Each row is a point on a tangle of strands that fork, close into loops and nearly touch. The rows are in no order.
Two points are linked if the straight distance between their rows is under 137. Some points are linked to none.
j546: [  1  26 -16 -14  21  20 -23  12 -34  30  69  54   4  20  19  25  24 -34
   7  -9 -11 -36   9  -3  39  47   8 -16 -21 -27  14  27  16  28  24   1
 -34 -11 -43   2 -20  57]
j963: [  1 -69   0 -27 -29 -35  73 -29 -12  45  -4 -46  16  28   8 -38 -11   4
  17  -4  -2  -5 -23  37 -38   9 -11  -8 -32  33  -8 -44 -42  -5  13 -70
 -21  -7 -44   6 -72  61]
j915: [-32 -18 -32  16  12  66 -40  28  -9   2 -11  43  27 -18   3  47  -3 -12
  23  -3  -8 -16  -1   2   7 -55   4   7 -67 -34  16 -13  22   7  -5  23
  17 -12  29   6  13   9]
j923: [ 11 -13 -29 -33 -35 -20 -10 -56  -5 -33   8 -56   4  -5  30 -13   6  20
 -11 -17  26  30  29  -9  26  31  11  31  33   2 -48  -2 -30 -42   6 -60
 -33 -22  -3  24 -13  32]
j437: [ -6  21   1   2 -13 -17  25   0  14  -9  17 -21 -46  42   4 -12  13   3
 -11  -9 -13  -1 -23 -13 -33 -22  11  -2 -13  21  21  21   0  -8  51  28
 -64  14 -37   1  20  15]
j763: [ 32 -25  41   3   6 -19  43  -3  14  24 -25 -14  -9  67 -12 -16 -21  14
   6  10 -11  -4 -12  -1 -10  24 -16 -31  34  31  21  13  -5  32  29   3
 -10 -10 -36  -5 -12 -20]
j718: [-15  -1  33   2  13  47 -18  41 -10  19 -48  43  51 -10   1  -5  16  12
  14 -52  -4   7   4  21  -2  -3  -6  -9 -51   8  36 -10 -18  35  -8  49
  18  65  33 -11  -1 -18]
j769: [ -3  11 -17   3  -1 -18  41 -16   3  -9  29 -10 -18  15  17 -51 -10  20
   4 -31   1  25 -21   4   0  29 -20  -6 -32 -13  29 -33 -60  35  23 -41
 -14  28 -38   9 -16  43]
j306: [-40  21 -17 -20  41  61 -36  31   1  12  21  48  10  -1  12  25   7 -29
   4 -13   1  -5  18  -5  51  33  11 -15 -39 -32 -10  32  -9  28  32  -6
  -9  21  45   1 -22  34]
j147: [  0  40  19   0 -11  17   7 -11  15 -16 -13  32  24 -29 -18 -14  -3 -13
 -40 -26 -11  -2  10  -1  31  47   9   1   0   5  17  38 -18  -8 -15  43
  -1  40   8 -12  -5 -33]
j393: [ -5 -34 -16 -23 -20 -33  38 -28 -10  17  14 -30   6  21  23 -41 -11  17
  10 -24   2   8 -19  16 -18   4  -4   9 -44   9   5 -27 -55  16  18 -66
 -27   8 -40   7 -45  62]
j220: [ 41   5 -13  20 -11  -9  63 -32  -5 -15   6 -20  -8   2  10 -42   1   4
   0 -31 -12  33 -19   1  -5  23 -33  -4 -24 -14  57 -67 -38  11  -9 -10
 -16  20 -28  20  -8  -8]
j428: [ 13  15  -7  16 -61 -24  31 -41   8 -26 -39 -22  22 -32  13 -12   7   1
 -26 -16   9  33   5 -15  -6 -23  14   5 -17  30  54  18   4 -25 -25  53
  11  49  55  -8  25 -52]
j502: [ 24 -12   0 -47   2   0  -3 -26  50 -21 -29  17  -2 -27  29  -5 -34  26
   2   0 -17  -7  16 -25  10  14  42  12  43  35  20  -2 -44 -29  -7 -22
  10 -32  61 -32 -27  -6]
j816: [  4 -59  49 -11  -4   7  29   1   1  39 -61  22  50   3 -18  10   0  25
  32 -10   6  -8   1  17 -32 -31   0 -28  -5  34  69   2  -4  51 -52  22
  57  16   6 -31 -36  -8]
j934: [-27  -7 -57 -23 -16   2 -24   4  -8  14  32  15   5   2   2  22   0  -7
  28  -3  16  -1 -20 -14 -51 -56  21  14 -58 -23  -6  26  26   1   5 -19
 -33 -27 -64 -11   0  75]
j265: [ 25  27  49  32 -25  -9   6 -10  13   9  11  -7 -35   9 -28 -12   0  -5
 -36   6 -13 -15  -9  -3  37  43 -13  -6  76  18 -41  36  21 -18  29  45
 -23 -36 -39 -13  14 -37]
j396: [  7 -40 -37   9 -33  20  -8 -23   8  23 -20  12  40  22  -5  57   8  -6
  41  39 -22 -35  10 -10 -14 -66  46 -12 -37 -15  48  27  78   9 -11  27
   1 -38 -23  17  14  15]
j473: [ 36   9  36  11  13   5  43  -4   1  15 -25  15  11  32 -34 -36 -17   7
   4 -16 -16  16 -29  11  23  23 -32 -34  16  14  39   7 -28  35 -11  16
  25  20 -23  -1 -14 -43]
j21: [-25  10  15 -15  40  59 -33  48   2  30 -15  46  38  -7  18  12  24  -7
  12 -38 -11   3  13  16  26  51   5  -8 -46 -13  23  22 -12  47  25  25
   2  54  53  -3 -15   8]
j150: [ 34 -45  80 -25 -14   8  27   4  -5  80 -36  58  19  17  -8   2 -20  -6
  18 -11  -9 -30   9  33 -22  19  11  -6  29  46 -17  38 -12  21  -5 -13
  24  12 -15 -28 -30  -4]
j356: [-13 -44  -3 -70 -43  -5  -7 -26 -19  31 -14   7  42  26  19   7  -1  -7
  37 -16  26  14   4  15  -3   1  43  14 -15  31 -47  74 -29  -1   0 -63
 -32  -2 -41 -23 -22  62]
j738: [-27  -4 -26  -6  -5  21  -4  -7  -9 -15   0  23  28 -24  -4  -4  -9   8
   4 -59   1  10 -18   8 -17 -28 -13  10 -59 -10  17 -30 -43   7  -8 -19
  21  -3   9 -18 -19  22]
j46: [-29  31 -29 -16  24   3 -47  28 -27  -9  70   0 -36  21  16  41  16 -41
 -12  26 -17 -23  16 -12  14 -13  23  -9  17 -16 -25 -16  44 -33  17   2
 -50  -6 -30  14  11  39]
j664: [  3  13   1  20  27 -26   0  19  49 -29 -21  -2   7 -37   1 -10  -2  15
 -20  25  14   8  11 -13  35  48   3  14  37   3  24  14   7 -22 -12  56
  -3  54  76  -7  39 -65]
j19: [ -8 -24  16 -37   3  27 -28  -8  -4   7 -11   6   8  41  15  16   5   6
  13 -21   7  -4  27   2   9   0  27  16  13  35 -54  37 -13 -35  42 -33
 -33 -14  28   1  -4   3]
j783: [  6  12  24  -1 -36 -15   1 -21 -22  13  48 -20 -35  23  -7 -23  24   6
 -16 -11  17  -2  -1  18   5  33 -10  20  45   8 -67  35 -19 -33  31  -6
 -53 -27 -50   8   3  26]
j911: [-24 -30 -59 -11 -52  39  -8 -29  13   4 -28  12  40   4  -9  45   1 -25
  32   3  -2   1 -18  -8   0 -87  51 -12 -61  -8  34  45  50 -17  -5  26
 -19 -25 -23  -8  26  32]
j94: [-10  58  -3  40  31  15 -29  55  10  20   6  14 -58  -1   2  20  22 -18
 -11  45 -18  -9 -33  -7 -58 -52  11 -25 -50 -22   3   9  26  44  19  53
  26  27  -6   1  40  13]
j23: [ 22 -64  54 -19  -6   2  30  -4   5  55 -43  38  47  23   6  13 -20  14
  29  -4 -10 -25  18  19 -24   3   3 -17  15  37  38  11   1  34 -28 -10
  24  19 -13 -18 -40  -6]
j871: [-13  28 -38  -1 -24   5  -3  -9  17 -47 -28 -26   6 -41  33  12  -6 -21
 -33 -24  17  30  18 -37 -15 -18  -3  28 -40  11  20  -1   8 -32 -18  29
 -16  49  60 -10  26 -35]
j490: [ 18  13  -9  43  15  -1  21  20  27 -51  14 -26 -19 -45  11 -27   3  -6
   2   9  47  49  -1  11  56  68 -41  36  26 -40   0 -20 -33 -14 -13  -5
   9  27  57  -5  29 -46]
j290: [ 33 -12 -11  42 -11 -38  54 -24  14 -28 -44 -73 -42 -29  -1  -6   4  32
   9  53  10  29  -6 -20 -33 -43 -27   8  29   0  25 -56  41 -13 -31  14
  37 -25  35  34  31 -68]
j760: [  7  -7  12  17   7   8 -22  13 -12  41  -2  41  41   5 -18  37  23   6
  20  11 -35 -41  -2   1 -19 -29   1 -18 -29 -20  62  15  57  53 -15  59
  34 -13  -4  14 -15   2]
j72: [  5  27 -13  15  51 -33  -2  22  49  -7 -21  10  14 -30 -20 -29 -10  34
  -9  31   9  19 -32 -21  41  31   1 -20  46   5  46  19 -21   9 -26  62
  31  44  72  -7  26 -51]
j834: [ 15 -37  37 -32 -18 -14  18 -43  24  22 -28  -4  -4   4  -5   6 -16  33
  -7  -3 -11 -42  21  -1 -21   5  24  -7  81  62 -33   8  -2 -39  17 -16
   0 -67   8 -32 -19  -4]
j414: [ 47   6   9  19  14   3  38  -5  11 -35 -12 -30 -29   5  11 -40  -3   9
   6  -5  22  58 -12   8  40  66 -42   9  35 -16   2 -26 -48  -2   5 -22
   2  15  24  10  29 -47]
j670: [  8  53   5  58  28   0 -20  37  -4   4  17   3 -35  19   7   8  30 -14
 -15  53 -49 -15 -21  -4 -22 -40  12 -49 -29 -11  37  10  45  31  -2  56
  24  17 -12  18  40 -12]
j932: [-38  29 -18   3  18  35 -29  52  13  24  -1  15 -40  11  -5  45   4 -39
   6  26   1   8 -28 -24 -29 -66   8 -27 -52 -41  12  20  22  59  43  38
  16  15  -2  -8  20  47]
j195: [  4 -11  19  22 -25 -26   6 -23  16 -29 -15 -35  -6 -13   4  22   6  26
 -26   7   1 -16  47 -14   9   2   5  14  67  33  -5  -7  52 -52  10  37
 -17  -3  17  13  31 -56]
j894: [  3 -31  10  -4 -17   9 -15   2 -12  49  13  54  42  11   4  36  12   0
  18 -20 -20 -56   9  10 -33 -15  24  14 -41  -1  41  18  29  15   0  31
 -20   1 -20 -11 -16  23]
j998: [ 27 -29  27   1 -22 -21  11  -8 -29  65  31  36  21  37  -9  15   9  -5
  12 -14  -1 -51   3  19 -49   5  -5  12 -10  15  -8  11  25   8   3   5
 -29  -4 -53  -7 -15  16]
j382: [  6 -27  15  23  31  14  15  22 -28  11   2  16 -14  35 -34  -5   2  11
  11  -9 -21 -22 -25  23 -29 -41 -27   6 -16  18  -6 -34   3 -10  23 -14
  12 -34  30  -3   6 -33]
j541: [ 42 -19  16  75 -15 -48  64 -19  42 -18 -13 -60 -18 -34   4 -30  14  23
  33  30  24  24 -19   9  36  30 -38  16  62  -8  50 -47  11  -8  -9  41
  -6 -15  23   4  21 -80]
j558: [-29  46 -25  -3  51  -5 -26  51  29  -5  -1  20  10 -29 -29  -1  -3  12
 -10  16  -3   5 -25 -26  36  -7  -2 -35  15  -7  49  -8  -8  33 -12  58
  44  44  63 -12   4 -20]
j686: [ -2   1  25  63  17 -42  -4  32  31 -35  53 -47 -46 -22  15  -9   4  11
  -2  39  13 -10   3   7  37  42 -30  16  80 -33 -12 -43  11  -5   3   1
  -4 -19 -10  -4  27 -26]
j179: [ 36 -23  12  54  -6 -38  65 -21  20 -11 -11 -49 -17 -37  -6 -32   8  38
  15  16   4  11 -21   2 -14  14 -46  29  13  -6  50 -72   7 -13 -36  25
   7  -9  25  21  14 -67]
j835: [-22 -32 -59 -39 -35   2  -6 -25  15  -3   6  13  34   6  -2  34  -3  -9
  23 -13   2 -14  -7 -21 -15 -49  48   7 -19   0  28  29  31 -27   0  -6
 -38 -32 -35 -26  -4  51]
j853: [-49  59 -16 -23  53  31 -32  40  13   2  31  47  -5 -46   1  -6   0 -13
 -31   8   4 -21  17 -11  43  74   9 -16 -23  -9 -21  18 -29  23  21   2
  -3  41  51 -16 -16  23]
j661: [-58  68 -31  21  34  57 -51  47   2  -4 -21   7 -19 -46 -15  25   2 -60
 -28  39 -18  11   0  -4 -13 -59  19 -16 -58 -28 -15 -22  44   5 -14  40
  21  58  27   4  16 -12]
j954: [ 19  42  23   0 -25   4  18 -25  11  -1  21  -4 -35  -7 -17 -43  -8   1
 -28 -16 -21  -7 -14   3  33  52  -1   5  53   9 -43  17 -32 -43  31  10
 -38 -43 -37  -1  -4  -2]
j9: [-49   9 -19 -42   9  26 -25  37  14  34  18  25 -18  17 -22  56  -3 -62
   1   3  29  12 -22 -29  -3 -38  11 -22 -11 -42 -16  60  11  45  43   1
   1   2   1 -21  -8  60]
j374: [  0  57   2 -19  31  45 -12  18   5 -11  -6  59  15 -45 -22 -26 -16 -10
 -25 -13 -10 -11  10  -1  49  67   7 -10  -7  -1  -7  25 -40  -8  -5  15
  17  13  36 -15 -17 -14]
j318: [ 32  34   4 -42  23  29 -29  -2  35 -18 -22  18  -1  -4  17 -17 -43   9
   4  17 -17 -13  32 -35  41  47  30 -12  46  16 -11  13 -17 -30  15   0
  -1 -35  44   1  -9  -6]
j33: [ 19 -16  37   7  24  11  15  13 -26  30   7  27 -17  46 -33 -19  -2   9
   1 -22  -9 -17 -24  30   4   8 -24   0  19  26 -41   1 -28  -9  40 -28
   4 -32  19 -10  -9 -22]
j462: [-25  -9 -35 -22  -9 -18 -10 -16 -16 -38  30 -40 -19  29  -2   8  11 -15
   5  -3  20  29  -2  -7 -19 -23  -3   3   6 -23 -48  12  10 -12   8 -60
 -19 -20 -53  16  13  37]
j303: [ -7 -37 -51 -35 -11 -20 -10 -35 -14 -33  12 -69 -10  22   9   8   9   8
   4  -4  18  32   2  -9  -6 -17   9  -4  37  -1 -37 -34  -6 -25  22 -76
 -24 -54 -29  27  -5  51]
j187: [ 18 -51   4 -16 -24  -4  46 -49  -7   0 -42  -9  27  32  -8  13 -13   4
  16 -22 -10  -3   9   4 -22 -31   6 -10   2  41  22  -6  12 -19  -1 -13
  -3 -20 -11  -7 -12 -20]
j357: [ -3 -11 -39 -14   0   0 -21   1 -23  34  75  38  10  30  12  22  11  -7
  24  -4  11 -38  -4  -4  -5  -3  13  -4 -33 -28  16  10  19  22  17 -14
 -37 -28 -50  -5 -20  86]
j422: [ -3 -25  -1   2  27  -4  13  13   0 -27 -23 -20 -22  22 -11   7 -15   9
   8   0  -3  12 -12  -7 -27 -45 -18   2   6   5  -8 -31   7  -2  14 -28
  25 -22  38  11  20 -36]
j908: [ 10  -2  -4   5  36   4  10  12   0 -40  -5 -12 -17  23  -1 -17  -6   7
   2 -21  10  38  -9  -5  13  13 -32   0   6  -9   1 -28 -32   9   6 -40
  18   6  35  10  17 -30]
j456: [-31  34 -26  22  22   4   1  26  14 -55  23 -12 -20 -65 -11 -12  -8 -18
 -32  -5  36  37  -2  -3  35  33 -34  20   3 -44 -11 -30 -30  -4 -27  -7
  28  43  49  -9  19 -27]
j510: [-36  55 -54  -3   1   1 -35  15   2 -30   4  16  15 -62 -19  23  -4  -5
 -27  10 -12 -10   5 -25 -11 -45  10 -13 -31 -37  33 -31  27  18 -40  52
  45  20  -8   3 -10  17]
j106: [ 24  11  11  76   0 -49  15  10  44 -40  14 -56 -32 -29   3 -12   2   2
   6  46  10  17 -15 -15  69  30 -29  -3  82 -20  33 -25  33   0 -21  44
   5 -15   2   0  28 -66]
j821: [ 18  15  14  51  25 -20  17  17   1  11   3  -7 -28  50 -11 -25  11  17
   8  26 -30 -13 -42   1 -23 -20 -15 -43 -24  20  55 -11  11  34  16  45
   1  13  -9   8  28 -29]
j804: [ 23  28  24   6  24   5 -23  -3  -9 -14  11 -20 -29   6   6 -53  -7  26
  -9  12   4   6  12  19  53  57 -10  13  35   4 -79   0 -47 -28  29 -40
   6 -20  33  20   7  -2]
j960: [ 21  35 -22  17  26   2 -21   8 -20 -47  26 -19 -22  19  13  19   2 -37
 -35  12 -32   3  11 -23  59  14  -8 -40  47  -6  18 -39  36 -26  -8  15
 -17 -14 -16  16  15 -27]
j628: [ -5  34   0 -12  13  -8 -37  14 -30   9  78   9 -23  28  27  18  45 -31
 -14   3  -5 -12  20  -9  14  53   7 -12  20 -24 -30  41  36   0  11  -3
 -59   2 -61  15   3  50]
j803: [ -2 -18  33   1  -3   0   6  11  -5  31 -41  17  55   5 -29  12  21  24
  23  -4  -7  -9  -7  -1 -26 -29  -1 -37 -13  -6  65  19  24  71 -33  56
  59   9  -1  -3 -23 -10]
j54: [-34   3 -42   6   6  41 -58  12 -27   3   6  37  32 -30  10  43  21 -23
  14  -9  -8 -17  18   5 -38 -36  18  39 -82 -11 -39   0  44 -25 -21  -4
  -7  -1  -5  16  25  -2]
j451: [ 14   0  19  16   8  -9  34  14   9  21  -6   1 -26  71 -12 -17  -2   1
  11   1 -16  -7 -35   7 -20 -16  -6 -37 -25  25  46   7 -20  39  54  26
 -29  16 -23  -8   9  -3]
j29: [ 31 -10  16 -16 -43 -22  36 -55  22 -21 -10 -34   4 -28  21 -42 -19  21
  -4 -14  19  22  23   9  24  53   5  38  41  -9 -29  -7 -51 -26  -7 -51
  -4 -21  -3   5 -24   4]
j261: [ 37   4  28   6 -22 -10  55 -33  25  -2 -22   9  15 -66  -7 -46 -16  22
 -17 -26  -9   8 -14  10  21  46  -9  23  34  15  39 -22 -51 -22 -47  13
  22   7  22 -22 -23 -40]
j470: [ 28   2  40 -33 -46 -17  10 -23 -18  53  17   4 -11  27   0 -33  -4   7
   0  -5  19  -9   5  25  -7  36  13  17  24  21 -70  57 -42 -17  21 -23
 -42  -7 -48  -2 -22  44]
j997: [ 37  -6   7  10  -5   0  61 -36 -10   3 -25  -3  17  11 -36 -31 -10  -1
   1 -27 -18  27 -32   8   4   1 -41 -26  -5   4  59 -32 -28  15 -28   1
  23  -4 -24   8 -30 -30]
j310: [-41  -8   1 -17  14  60 -25  43  18  25  -5  58  25 -22 -23  33   0  12
   3 -23   7 -15 -17  -4  44 -23   3 -25  -9 -35  30   9 -28  45   5  47
  45 -14  56 -39 -24  33]
j996: [-15 -21  19   3 -45 -46  54 -19  22   2  13 -41 -33   8   9 -32   2  27
  -8 -18   7  -9 -11   5 -50   2   3  36   7  21  -1  -6 -19 -20  34  -2
 -63   4 -39  -4   1  16]
j976: [-44  45 -34   3  24   0 -22  33   6 -43  14   5  -8 -66 -21  13 -16 -17
 -35   6   6  13   2 -18   3 -21 -13  13 -11 -40   9 -47   5  -4 -37  19
  44  33  25  -3   3 -10]
j743: [  2  15 -22  35  -6  14 -10 -11 -17 -47  -5 -20 -29 -22  -3  27  11 -22
 -13  27  -8  15  21   6 -31 -45  -3  21   2 -18 -49 -28  61 -47 -32  -2
  17  -7 -27  31  53 -42]
j810: [ 19  41  -8  30  31  -6 -14  20  -4 -50   3 -33 -29  14  17  16   7 -37
 -17  41 -14  33   5 -31  27 -10 -12 -38  23 -33  30 -26  51   5 -32  20
  25  26  14  27  42 -38]
j694: [ 43 -16  49 -25 -40 -35  -5 -13 -36  85  30  34   8  24   2  -5   7   0
  -3  -7  28 -39   5  29 -28  29  12  25  14  25 -58  45 -17   4   1 -19
 -31   7 -31  -9 -33  41]
j727: [-36  65 -28  41  16  13 -30  29  16 -26 -34 -20 -28 -41 -14   3  -6 -37
 -34  60  -5  35  -9 -11  -8 -59  10 -17 -31 -20   0 -17  40  -4 -31  48
  45  71  45  15  35 -47]
j615: [ -9  -1 -60   6  -4  23 -38 -13 -29 -32   4   5  12 -28   8  28   5 -18
   7  -6  -3   4  16   6 -34 -43   5  39 -49  -9 -48 -33  38 -50 -34 -32
   3 -18  -9  23  36 -21]
j338: [-40  17 -35 -10 -18  16 -14 -10   5 -32 -12  -2  18 -42  22  -1 -10 -14
 -21 -56  13  29   1 -17 -25 -23  -6  23 -67   2   2  -6 -18 -16 -15   1
  -6  27  19 -12   4   6]
j82: [ 36   7  39 -39  19  33 -24  -5  19  -2 -50  38  44 -44  39  -3  -9  -5
  10  -6  -1  12  57  -7  17  82  24  20  23  -1   4  43  -1  -1 -48 -10
  32  28  51  -5 -14 -19]
j806: [ 25 -27  -3  25  22   8  24   4 -27   6  11 -20 -40  63 -19  16   8 -25
  22  38 -11 -10 -31  17 -58 -41 -25 -43 -22 -12  -6 -24  26  28  10 -23
   6 -68 -67   3  11  25]
j939: [-10 -16 -10   1 -44 -37  24 -20 -11   5  32 -36 -41   6  -1  -9  15  20
   0   5  16 -12 -11   1 -84 -33   2  33  -7   9 -29   6  32 -30  10  -7
 -58 -34 -73   4  10  41]
j319: [ -1   7  15  26  24 -22 -26  22 -20 -34  38  -3  10 -36  14  -8  14   7
 -16  14  27  -2  42   9  57  78 -28  34  17 -44 -29   0   6   7 -39 -38
  20  14  16  26  -1 -18]
j241: [ 11 -11  26 -30 -19   4 -29  -1 -31  65  22  53  43  10  27  -2   9  -1
   9 -23   0 -34  18  35   9  27  25  23 -29  12 -27  41 -34  10   4 -27
 -13  30 -16  -5 -39  47]
j838: [-13  35 -16  12  38   2 -31  42 -23 -19  46  20 -26   2  14  26  10 -33
 -31  22 -34 -40  14 -11  28   9   7 -22  -6  -5  18 -28  32 -19  12  23
 -34   6  -5  13  16  -9]
j480: [ 30  -1  52  27 -18 -27  32 -15  24  18  -8 -29 -34  42 -13 -24  -6  22
 -16  15 -10 -10  -7  -3   7  36 -19 -23  69  35  -8  16  13   8  40  32
 -27 -21 -46  -7  11 -29]
j703: [ -6 -13  12  20   7 -19  -7   6 -55  13  37 -14 -26  41   4 -15  24  -4
  13   3  20   8 -18  27 -34 -20 -28   9 -62 -16 -47   8 -22  38   9 -60
   9   2 -43   9  10  42]
j559: [-14  -5   8  -7  18   3 -16  12  -9  -2  12  34  21   4 -24  27   6 -16
  -6 -17  -8 -14  12  -5  -7   0 -12   6   8 -17 -11  21  23  12  -7  -4
  22   1  -1  -5  -1 -17]
j709: [-32 -53 -10 -39  -1  15 -25  10  -1  14   2   4   7  43   3  42  -9 -10
  26   0  16 -14   4  -3   5 -41  17  11   5  10 -44  24  -6 -11  43 -38
 -23 -41  22 -10  -4  29]
j842: [-31 -41 -10 -20 -25 -38  10 -27 -18 -13 -24 -36  31 -10  31 -18 -20   9
  10 -31  30  35  -9   3 -35 -16  -7  27 -56   6 -18   6 -43  30 -11 -77
  11   5 -21  -4 -19  47]
j22: [-46 -20 -24 -47   3  -9 -17  14  10 -20   0 -24 -19  34  -4  34 -19 -23
   2   9  19  20   0 -26 -16 -41  11  -1  23  -9 -44  24   2   8  36 -41
  -3 -19   0  -5   0  27]
j434: [ 61   5  29  -3 -21 -14  44 -37  35  -6 -15 -12   2 -56  21 -63 -38  30
  14   2   3  12   8   2  30  85  -9  27  43  -7  14 -27 -60 -18 -33 -21
  11 -16   7   1 -29 -18]
j171: [  2   7 -34  18  10  39  14  -1 -21 -17 -12  15   9 -30 -32  -7  -1   8
   6 -37 -16  13 -35   5 -12 -54 -28  -7 -55 -14  42 -59 -28   1 -19   9
  38 -23  27   2  -9 -19]
j855: [ 17 -32  19 -62 -49  -5   9 -44 -27  43 -16 -15  13  30  -2 -10  -1  14
  25  -1  25   6  11  28 -12  12  35   2  34  58 -79  59 -36 -32  21 -49
 -39 -36 -46 -12 -15  48]
j511: [-16  -9   4  28  23 -43 -28  16 -10 -38  59 -51 -42   1  22  -3  10  21
 -11  32  10 -10  17   8  11   8 -22  26  37 -33 -40 -48   5  -4  -5 -50
  11  -9   1  21  16  12]
j69: [ -6  19  13   1  -2 -12 -12   7  38 -33  -8 -20 -11 -12   7  10   1   1
 -33  16   1 -14  36 -20  33  37  15  14  60  15 -14  20  31 -38  16  35
 -28  25  32   4  27 -49]
j460: [ -4  59 -18  50  17 -18   1  18  16 -49  -5 -49 -49 -16  -4  -5  -4 -39
 -25  64  -2  51 -23 -16  18 -43  -2 -27  18 -38  22 -33  29 -14 -30  33
  43  53  32  15  56 -45]
j928: [  3 -76  17 -17 -29 -41  57 -28 -16  53   1 -33   6  25  -2 -13  -6  14
  24   4   9 -29  -2  37 -78 -10 -10   7 -28  41 -24 -32   0 -20   4 -41
 -22 -26 -46 -10 -45  39]
j159: [-26 -57   5 -40 -38 -15   8 -26 -22  14 -32  -4  60   7  18   4 -15 -11
  28 -36  31  35  10  26 -29 -13  12  16 -43  22 -29  34 -28  29 -16 -73
  10  21 -41 -17  -7  39]
j885: [-67  35 -48  14  30  76 -62  51   3  12 -14  29 -18 -40  12  48 -25 -44
   1  33 -11   2  -3  -5   0 -79  17  15 -68 -35 -15 -34  26  -2   3  21
  13  13  23   2   6  19]
j83: [ 48 -35  27 -21  12 -13  48 -36  24  -2 -52 -23   5   2  -8 -15 -30  29
   9   6   3  11   4 -18   8  29 -13 -11  72  33  16 -13 -15  -7 -29 -24
  31 -47  22  -7 -32 -39]
j634: [ -1  38   3  20 -47 -15  29 -37   9 -25 -19  -4  19  -7 -27 -22   8  -4
 -37 -25  -9  18 -10  -5   4 -10   7 -25 -15   3  48  35   0   8 -18  54
  16  37 -15   1   8 -27]
j216: [ -1 -12  -1  10  21 -35 -42   1 -36 -27  48 -15  13 -10   4   1  14  16
 -20  19  11 -21  36  16  42  34 -19  33  39 -20 -61 -19  12 -17 -28 -52
  19 -17  12  25  -4  -2]
j152: [ 16 -10 -18  16  17 -25   7   3  14 -33 -35 -48 -31  12   3  13 -15  24
   4  45 -12  11   4 -26 -35 -56 -10  -5  22   7  23 -50  33  -9  -3   4
  21 -13  28  29  26 -42]
j762: [ -3 -15 -35 -27 -30 -36 -22 -18 -30   9  64 -30 -12  31  -9   6  35   6
  16  11  29  -2  -9  -2 -41  -5   9   9  23 -10 -44  17  40 -24  -3 -39
 -56 -37 -86   5  10  69]
j691: [-28  21  -4  -6  24  26 -26  43   6   3 -19  35  36 -28 -38   9  13  26
   0 -14   0 -10 -20 -10  35 -38   2 -40  -6 -13  56 -11 -12  40 -22  70
  57   3  60 -22 -22  -3]
j133: [ 21 -23  37 -48  -7  -5 -14 -34  22  17 -14  18  -8  -9  22 -24 -26  32
  10   7 -10 -31  25   6  -9  14  45  17  43  52 -44  19 -48 -34   2 -47
  12 -55  35 -35 -30  24]
j591: [ -6 -45  28  -3  -4 -25  16 -17  18  -3 -22 -25 -13  -1  -4  17  -6  53
 -13  -4   3 -23  35  -7 -21 -11   2  15  79  52 -28 -21  24 -42  21  -5
  -4 -30  37  -8  11 -37]
j543: [ -4 -25  10  -5 -20  45  -2   8 -22  17 -36  41  56  -1   8  -1 -10  -1
  22 -62   1  14  -2  27  -6 -27  -6  -8 -60   9  34 -24 -36  18 -11  10
  11  38   1 -13 -16   2]
j291: [-26  41 -23  -5  34  27 -35  34 -20   7  22  51  21 -26 -41  41   8 -48
 -25  14 -30 -23  -4 -11  67   6   2 -44   5 -31  33   8  42  16  -8  46
  30   2  13   0 -17  -8]
j484: [ 39   9  34   6  17  12   5  -8 -31  15   2  12  -4  21 -14 -59 -14  20
   3 -10  -9   2  -4  37  42  55 -19   8  19  13 -56  -4 -52 -15  11 -53
  13 -26  15  14 -18 -12]
j517: [-12  19 -29  18  -7  39  -8  -5  -2 -17 -37   3   1   8  10  16   7 -13
   8  -7  -6  26  -7 -12 -41 -59   7 -12 -85  -7  16  22  23  22   1  21
   2  10 -39  17  22   6]
j348: [ 19  11  19 -23  12  24 -29  -4  12  -7 -12   8   9  24  17   5  -5   3
  -8  -2 -14 -19  42 -16  23  46  20   1  48  24 -28  31  13 -27  30   5
 -31 -14  12  15   2 -19]
j91: [-25 -13  12 -21 -11 -15 -47   9 -38  52  25  20  44   5  41   5  24   9
  16 -27  12 -18  19  18 -13   6  11  38 -71  -4 -19  33 -13  35   3 -27
 -18  51 -10   8 -25  60]

A piece is all that can be reached along the links. How many separate loops has the piece of each point below (a circle has one, a figure eight two, a Y none), and how many tips (points with one link)?
j502 | loops 2, tips 6
j838 | loops 0, tips 2
j976 | loops 0, tips 3
j21 | loops 1, tips 1

A tip is a point with one link. Name the tips that can be reached along the links from each point below, in the order of the rows.
j306 | j171
j628 | j396, j743
j290 | j510, j804, j319

Name the points in between on the shortest way along the links from the first point to the second, in order.
j265; j842 | j954 j783 j470 j855 j356 j159
j54; j357 | j915 j885 j661 j727 j460 j810 j960 j838 j46 j628 j546
j319; j490 | j216 j511 j686 j106 j541 j179 j290 j152 j422 j908 j414
j821; j72 | j451 j437 j996 j939 j762 j462 j22 j709 j19 j348 j69 j664
j997; j94 | j473 j763 j451 j821 j670
